Each row is a point on a landscape with many peaks, with its height.
A climber steps from a point to the highest of its 3 nearest points, and stops where none of them is higher. Distance is the straight distance between rows; heights are no part of it.
dudam: [155 217 180 106 151 105  88 156 184 191  66 116 166 173 108  88]  (h 17.8)
gebis: [ 91  54 156 144 136  76 165 139 138 145  77 118 115 123 139 101]  (h 57.3)
tur: [140 156  92 152 130 139 133 108 116 133 136 146 106 113 108 120]  (h 45.2)
nul: [142 214 114 149 152 143 125 116 137 171  94 137 139 151  94 104]  (h 35.2)
bazu: [129 138 133 168 145  86 189 168 114 136 120 139 116  98 181  86]  (h 37.0)
voru: [145 142  92 132 123 150 105 112 119 108 169 135 108 111 115 155]  (h 42.8)
mak: [141 115 114 187 140 107 159 128 111 141  85 141 135 118 148  99]  (h 39.3)
lugu: [152 205 123 172 155 146 124 124 137 182  76 134 160 160 119 101]  (h 27.2)
Ked: [ 96  70 157  62  89 118 146 161 113  91 178 124 119 114 152 146]  (h 27.6)
zugez: [105 120 138  84 130 132  99 122 121 112 143  97 206 192 106 207]  (h 5.7)
Voza: [118  91 121 109 105 135  79 116 114 103 160 104 158 151 113 180]  (h 20.2)
tisuk: [139 233 145 131 141 117 108 153 139 190  89 128 166 171  92 108]  (h 23.5)
vav: [124  94 133 167 138  81 169 140 121 134  98 143 117 102 156 100]  (h 46.6)
Did: [146 220 143 120 176 149 103 106 172 169 115 128 120 137  85 103]  (h 38.9)
begeb: [ 97  68 141 118 103 142  97  97 125 127 124  97 162 156  97 151]  (h 11.4)
Gur: [ 82  50 142 116 100 117 138 119 120 118 126 113 124 135 112 130]  (h 56.3)
pek: [134 125 125  83 110 126 153 161 109  86 173 156  70  70 172 111]  (h 32.0)
Voda: [168 182 127 114 174 169  83 111 161 116 189 121 126 126 109 170]  (h 13.4)
kog: [157 165 106 177 158 149 107  97 144 160  73 134 131 137 120 109]  (h 37.8)
Vus: [129 214 102 137 125 128 157 137 107 149 130 150 127 137  98 105]  (h 24.1)
Fupa: [128 162 123 156 135 101 195 162 106 132 135 145 114 109 172  82]  (h 32.1)
faz: [149 112 111 180 140 132 116 101 124 151  60 138 137 135 131 105]  (h 47.6)
dudat: [124 118 124  83 125 126  86 138 111  96 164 113 179 169 128 215]  (h 10.8)
lagar: [138  94 125 134 134 156  54  85 160 136 102 105 150 141 113 151]  (h 40.8)
deguf: [144 163  95 120 105 157 126 143 106  93 187 151  97 102 121 162]  (h 55.7)
robi: [135 194 137 180 117 121 176 159  93 166 113 142 166 152 134  90]  (h 16.5)
pinon: [107  69 135 138 123  87 150 127 121 130 107 134 110 104 138 106]  (h 55.0)
bul: [160 205 141 157 184 166 102 113 193 177  50 121 136 156 135  96]  (h 22.6)
torep: [110  83 137  82  87 127 125 145  96  85 179 121 148 146 131 177]  (h 29.1)
befef: [159 192 135 145 176 166  86  96 184 157  91 124 119 130 115 106]  (h 27.9)
zoma: [162 124 109 170 151 154  74  91 163 157  37 118 131 141 133 115]  (h 30.9)
Bov: [123 108 109 120 105 120 145 131 108 100 154 142  95  94 141 126]  (h 36.9)
fad: [158 143 113 125 162 159  62 101 166 124 160 106 134 124 121 160]  (h 19.8)
Dopo: [ 95  66 143  99  92 124 131 133 114  98 165 111 142 145 120 159]  (h 38.7)
Gipi: [156 187 118 133 170 164  87  96 170 146 137 126 111 123 104 131]  (h 34.1)
Bez: [134  93 130  78  86 132 139 156  99  71 182 142  96  96 163 154]  (h 31.2)
tepil: [ 62  69 178  60 112 135 178 161 139 121 169  95 127 139 146 144]  (h 19.1)
rari: [146 116 109 107  96 141 112 138 104  83 187 139 119 115 130 180]  (h 46.8)
vezo: [135 130 140 188 156  95 192 174 111 149 115 137 139 113 185  89]  (h 31.8)
rugo: [140 133 100 175 126 127 130 107 114 135 105 139 125 121 125 111]  (h 35.7)
ruvam: [147 214 116 124 155 146 116 116 152 158 140 139 115 136  76 117]  (h 62.8)
Tumo: [128  86 120 156 123 131  91  91 135 141  69 118 136 135 113 120]  (h 55.2)
Todu: [118  91 119 136 119  94 161 133 121 113 131 139  99  93 143 108]  (h 45.6)
todi: [ 80  92 168  82 105 145 165 138 106  98 167  94 181 183 129 173]  (h 24.4)
goket: [111  76 135  86 107  98 149 151 129  98 161 135  87  85 160 107]  (h 31.1)
fizoz: [ 85  87 191  30 108 134 176 177 116  97 184 112 130 145 169 162]  (h 22.7)
fel: [137 176  92 131 112 137 159 131 105 112 157 158  94 102 118 122]  (h 66.0)
dake: [136 120 100 145 123 139  96  98 125 114 135 129 120 118 114 143]  (h 60.0)
vadev: [109  72 129 116 105 107 141 126 123 109 146 128 111 104 130 127]  (h 41.3)
nimar: [110  49 139 152 120 105 137 110 128 128  80 125 134 125 117 111]  (h 62.3)
sas: [112  64 128 152 115 105 125 106 121 129  95 120 129 121 113 114]  (h 67.6)
Dizog: [128  94 126  90 101 112 150 150 112  89 170 147  78  79 166 116]  (h 32.9)

For each start below, name the point where the climber stops.
zoma | sas
bul | sas
tisuk | ruvam
Fupa | sas
befef | ruvam
Voda | dake
todi | sas
rari | fel
